Points on a hilly landscape, in no order, each with its height.
A climber steps from a point to the highest of its 3 nearest points, and stops where none of them is higher. Distance is the straight distance between rows; heights are no part of it.
Fuz: [110 168 183 107 145 174 105 119  80  79 107  93 128 128 105 159  84  96
 140 161 126  95]  (h 566)
pim: [163 129 111 204 141  81 118 192 171 100 170 112 144 125 112 151 201 137
 117 105  86  92]  (h 526)
Koza: [122 137  92 129 128 124 105  76 125 154 144 134 125 120  64 140 108  66
  91  82 108 164]  (h 318)
bom: [173 129  68 184 140  96 160 123 160 140 140 185 136 110 169 113 163 175
 121  99  73 125]  (h 346)
Ridat: [111 109 133 130 136 109 114 150 109 111 144 162 142 174 156 133 150 212
 159 134 130 120]  (h 305)
zomo: [159 144  99  88 118 144 117  72 134 170  86 136  96  72 119  92 103  83
  71 120 125 128]  (h 493)
fak: [139 164 140 129 139 113 166 128 147 129 125 129 110  80 179  93 162 157
 172 153 193  85]  (h 336)
Vis: [158 176 161 164 142 115 144 124 147 123 169 116 127  98 135 138 167 157
 168 157 172 105]  (h 351)
ramu: [114 156 163 134 114 122 135 111 112 129 135  87 126 145  94 191 120  79
 179 144 143 140]  (h 355)
Zigu: [122  86  76 142 123 126 127 111 144 149 125 184 151 152  92 115 123  98
  93  59  93 168]  (h 427)
vavom: [109 130 135 114 123 135 104 118 119 127 131 104 116 140  86 167 118 105
 134 121 128 150]  (h 270)
Gil: [134 140  96 165 147 102 140 102 106 130 157 154 135 158 150 174 148 189
 197 118 137 129]  (h 258)
Mupo: [145 145 131 178 143 108 120 140 177 117 173 128 126  93 121 109 186 149
  83 106 112  90]  (h 559)
begi: [126 108 120 157 151 112 138 170 122 124 107 203 153 155 168  95 156 213
 166 140  74  95]  (h 328)
Maku: [116  68 113 156 141 110 104 142 159 117 153 158 163 162 119 135 167 106
 114  79  91 145]  (h 482)
Zonu: [100 124 119 131 121 115 120 147 104 120 148  80 120 159 111 207 114 113
 163 116 147 170]  (h 275)
mol: [130 134 127  67 118 152 126 104 130 155  78 134 109  89 128  74  79 103
  79 152 145 106]  (h 560)
fere: [142 120 155 150 127 121 116 141 161 112 165 127 131 125 125 117 155 153
 112 121 150 103]  (h 611)
kiz: [111 115 133 158 136 111 118 184 124  98 172  64 129 162 149 199 142 153
 185 124 150 168]  (h 320)
Vepuv: [106 139 136 131 149  94 134 152 106 112 127 142 121 156 153 150 145 189
 195 147 183  96]  (h 272)
Tenab: [120 168 134 103 144 153 118  67  56 107  67 122 122 108 129 126  72  92
 154 136 127  94]  (h 20)
ger: [108 126 178 100 125 167 122 164 157 108 143  94 129 140  86 116 108 118
  78 155 133 126]  (h 406)
Gan: [ 98  87 136 105 129 139  94 179 118 113 127 142 132 197 103 117 137 153
 100 117  89 130]  (h 490)
pup: [139 140 119 142 107 115 142  89 151 169 136 127 114  88 143 108 144 134
 136 109 154 141]  (h 407)
nez: [150 177 113 160 125 104 158  75 154 151 214 110 105  68 145 142 177 128
 146 106 137 134]  (h 375)
zipa: [125 113 154 129 109 135 116 126 166 162 135 135 125 113  99  89 125 101
  69 124 127 121]  (h 352)
git: [107 152 141 100 161 169  77 134  83 101 114 108 134 144  84 161  83 102
  94 130 115 134]  (h 279)
Gedat: [142 101  68  80 118 137 165  92  95 138  63 167 132 145 163 118  61 149
 112 150 121 169]  (h 313)
muru: [134 105 151 123 118 182 115 157 181 120 168  81 131 117  77 126 114  83
  61 125 112 136]  (h 394)
Ginu: [123 120 174  93 124 130 122 157 136 123 134 144 134 128 146  49 144 154
 120 148 177  86]  (h 508)
tuke: [110 103 136 130 130 128  92 152 134 121 149  97 124 158 100 162 126 115
  98 126 127 157]  (h 299)
keki: [117  98 156 117 126 121 102 157 135 123 147 138 141 150 125 107 137 161
 114 125 144 121]  (h 557)
pap: [120  95 149 151 137 135 122 181 158 101 175  45 130 131 127 177 135 123
 154 140 154 160]  (h 304)
Vofin: [ 99 120 175  78 121 149 103 162 130 114 127 134 141 139  89  62 110 130
  56 140 126 105]  (h 423)
fizur: [142 181 180 148  94 116 186 109 134 136 156 104 115  90 147 137 153 107
 200 152 183 116]  (h 373)
kuvir: [173 143  70 142 136  98 180 115 144 149 116 156 117  93 193 132 153 171
 154 129 139 131]  (h 438)
pana: [179 172 105 141 126 105 174 129 165 140 119 136  96  48 200 109 180 167
 113 123 132 102]  (h 402)
kol: [118  74 114 163 135 108 115 165 128  98 158 158 165 178 142 135 162 155
 127  90  89 135]  (h 475)
rapa: [100  91 109 111 136 148  89 174 101 106 117 121 116 181  97 155 112 115
  98 102  91 175]  (h 374)
Gekuz: [164 155 133 163 149  97 146 170 173 136 114 154 112  91 146  87 186 180
 117 138 111  56]  (h 467)
Kobor: [105 143 176  89 132 168 109 130 118 120 106 110 129 126 107 114  97  93
 113 172 152 108]  (h 353)
galuf: [130 106 102 168 155  96 103 189 125  84 152 112 151 173 145 195 163 194
 180 108 100 138]  (h 296)
dar: [141 115 101 158 123  99 116  97 144 140 161 138 124 122 104 138 158 129
 110  93 136 130]  (h 453)
guzug: [140 107  83  96 114 138 134  88 121 162  86 155 124 112 134 107 105 125
 104 117 119 146]  (h 410)
Gad: [155 105  82 176 144 103 151 148 140 130 106 200 146 122 176  97 157 211
 125 122  74 104]  (h 337)
rada: [156 122 143 178 150  94 119 197 164  97 175 105 149 133 124 152 182 160
 132 121 110  98]  (h 512)
bepi: [113 144 191 128 135 124 147 150 125 113 135 125 126 142 151 113 133 150
 178 172 203  89]  (h 499)
Lezo: [122 160 184 127 126 173 152 142 131 106 134  51 136 130 102 180 102  73
 168 184 131 125]  (h 518)
mag: [116 117 103 120 132 124 100 105 120 142 126 134 121 149  73 144 109  94
  82 105 109 164]  (h 295)
Sep: [154 136 118 179 126  85 120 133 145 124 187 106 143 135 128 169 176 151
 143 110 137 125]  (h 487)
ral: [133 159 151 156 145 102 135 154 141 105 183  79 141 127 143 191 168 149
 194 157 170 115]  (h 341)
garaz: [139 128 158 106 110 130 142 110 140 152 116 130 107  95 153  90 124 127
 129 142 184 109]  (h 367)
Volan: [161 109 113 147 127 120 143 123 164 143 122 163 123  83 163  74 165 168
 105 112 127 106]  (h 439)
Karat: [135  97  85 193 157  95 112 157 160  91 183 144 173 141 125 146 195 124
 118  77  70 129]  (h 505)
Lisos: [108 103 139 101 134 187  87 199 124 100 123  68 139 151 103 124  97 121
  78 137  93 156]  (h 396)
Rako: [134 168 161  92 107 133 177 109 102 140  54 119 107  91 148 101  74  63
 167 170 158  84]  (h 57)
bopi: [138 191 156 137 132 185 129  74  99 106 121  92 139  99  87 133  82  49
 138 141 121 100]  (h 51)
ranu: [ 96 141 144  59 138 137 110 132  82 135  66 151 117 145 129  93  86 129
 126 146 143 103]  (h 350)
revaf: [148 110 111 100 104 125 152 104 161 151 106 144 107  66 162  73 115 129
  85 124 156 127]  (h 404)
daz: [105 160 119 133 163 164  85 118  76 101 114  77 137 132  86 197  88  67
 136 115  99 159]  (h 207)
gim: [ 71 132 117  77 131 130 113 116  76 138  89 172 113 181 134 124  87 173
 169 141 132 116]  (h 210)
rados: [ 97 140 127 112 160 181  66 168  66  73 102  77 111 152 103 176  96 123
 129 133  87 170]  (h 208)
sav: [175 103  61 119 112 120 182  83 140 132 100 168 124  87 197 134 119 150
  94 121 135 168]  (h 363)
tobe: [109 136 197  87 134 127 149 142 118 128 102 129 116 135 139  95 120 120
 155 192 205  98]  (h 446)
zus: [ 95 115 165  80 123 167  98 168 105 109 105 119 129 167  86 109 104 136
  76 133 117 123]  (h 432)
guf: [130 171 138 120 144 165  98  79 103 133 116  96 123  93  81 127  96  53
  95 137 107 128]  (h 52)
lavi: [143 152 159 121 102 116 176  94 137 156 115 114 104  71 158 115 136 103
 161 153 189 104]  (h 333)
vilug: [147 135 119 168 153  90 130 160 148 117 134 157 149 124 135 119 188 200
 140 131 113  76]  (h 489)
lek: [ 76 143 168  55 145 160  97 182  81 101 106 114 128 184  96 102  96 150
 102 147 108 130]  (h 382)
fovon: [122  75 118 126 105 118 112 131 137 134 129 173 149 155 112  81 146 139
  89  96  98 146]  (h 455)
let: [140  98  87 116 117 112 154 105 114 137 102 172 126 128 197 115 117 182
 143 137 155 137]  (h 398)
suf: [101 119 135  84 135 142  95 122  97 133  86 146 118 137 100  93  84 116
 102 140 123 111]  (h 442)
dobed: [165 121  59 147 147 104 183 127 134 134 103 176 140 116 202 128 131 200
 152 151 126 129]  (h 479)
galap: [146 126 101 121 114 109 146  86 129 153 120 156 112 109 165 128 120 146
 152 113 160 141]  (h 354)
lazis: [128 156 171 127 106 149 141 107 150 132 155  78 141 115  87 154 129  65
 131 150 149 117]  (h 441)
Sogum: [131 147 157 117 134 183 115 104 141 125 133  99 123  94  75 126  97  76
  77 152 111 116]  (h 49)
did: [100 135 167 103 161 217 110 198 114  88 116  35 112 136 119 159  92 104
 140 190 108 135]  (h 457)
Gusu: [100  62 118 116 117 143  90 192 129 106 124 121 141 181 113 141 134  84
  76  93  62 176]  (h 473)
duv: [170 148  56 217 147  86 143 128 166 140 173 151 132 117 128 150 184 127
 119  68  65 130]  (h 335)
Ruge: [ 88 149 174 100 125 127 113 139 118 117 124 117 117 157 124 129 116 122
 159 154 189 110]  (h 390)
Lete: [ 84  65 132 107 115 138  92 175 117 114 117 174 159 205 109  99 149 102
  76  91  38 177]  (h 447)
Rabo: [128 170 125 126 108 124 131  72  99 172 117 108 112 116 100 145 103  80
 154 128 133 134]  (h 74)
Birok: [122 150 192 134 126 140 149 136 129 110 155  94 120 142 122 153 128 103
 180 185 188 110]  (h 444)
supiz: [126 173 168 108 133 173 125  78 103 112  91 112 122  80  99 111  83  71
 123 155 127  89]  (h 63)
lupat: [164 123  39 190 147  95 158  97 148 153 158 181 129 118 154 140 150 153
 154  75 109 165]  (h 364)
sova: [118  84  92  69 108 150 132 119 104 156  77 199 161 158 140  53  94 138
  72 114  76 152]  (h 348)
Zem: [119 108 102 158 126 101 127 116 122 143 162 134 132 157 109 166 136 137
 140  85 131 158]  (h 409)
Dibup: [ 94 102 154 108 129 127  92 168  99 101 121 104 119 180 121 160 111 148
 136 140 140 157]  (h 249)
toben: [147  63  80 148 111 125 159 122 136 133 108 209 154 142 187  78 137 180
 106 111  77 144]  (h 327)
Bezu: [126  76 153 136 113 149 113 186 192 109 164  83 153 128  98 121 124  80
  59 111  98 149]  (h 389)
kudut: [147 132 134 139  99 130 135  80 175 143 157 127  94  69 138  93 155 121
  96 112 143 137]  (h 378)
dek: [141 185 176 141  83 119 170  85 120 151 180  67 130 109 115 165 132  64
 180 153 138 137]  (h 403)
Zopat: [109 119 119 115 126 107 135 114 104 143 120 147 117 148 157 137 105 162
 200 140 177 117]  (h 250)
popeb: [115 149 145 107 118 121 135  89  97 153  88 134 114 122 120 122  99  91
 165 149 152 104]  (h 105)
Teso: [164 118  65 172 112 110 146  75 156 165 146 159 120  96 150 126 158 128
 128  78 110 162]  (h 347)
mopad: [162 114  59 160 122 104 168  92 132 144 119 169 132 120 189 147 126 167
 136 114 129 171]  (h 408)
kir: [135 132  91 142 120 103 126  83 114 156 151 117 120 130 102 161 133  87
 147  88 132 180]  (h 349)
vav: [133 140  98 126 105  98 172  73  96 160 101 127 114 116 169 156 109 135
 189 134 158 144]  (h 265)
zev: [133 172 143 111 109 146 133  82 130 167  98 107 117  84 121 108 104  69
 128 143 147 116]  (h 76)
bip: [121 130  98  92 114 119 137  91 102 155  69 139 114 135 139 139  83 120
 169 142 136 139]  (h 201)
guz: [113  94 161  86 105 124 111 146 133 146 106 158 144 150 116  44 129 145
  79 118 103 110]  (h 436)

For each start below, name the point where the climber stops.
lavi -> Lezo
Vis -> Lezo
duv -> fere
tuke -> fere
popeb -> mol
fovon -> fere

Call two points neighbours if one is among the 3 nearest of the other. Go from one point of each pair to the other, from neighbour to neighbour, staying as high as possible. Name the lowest point that can't be avoided.
suf and dobed -> pana
zus and Fuz -> Kobor
suf and fere -> zus
bepi and Lezo -> Birok
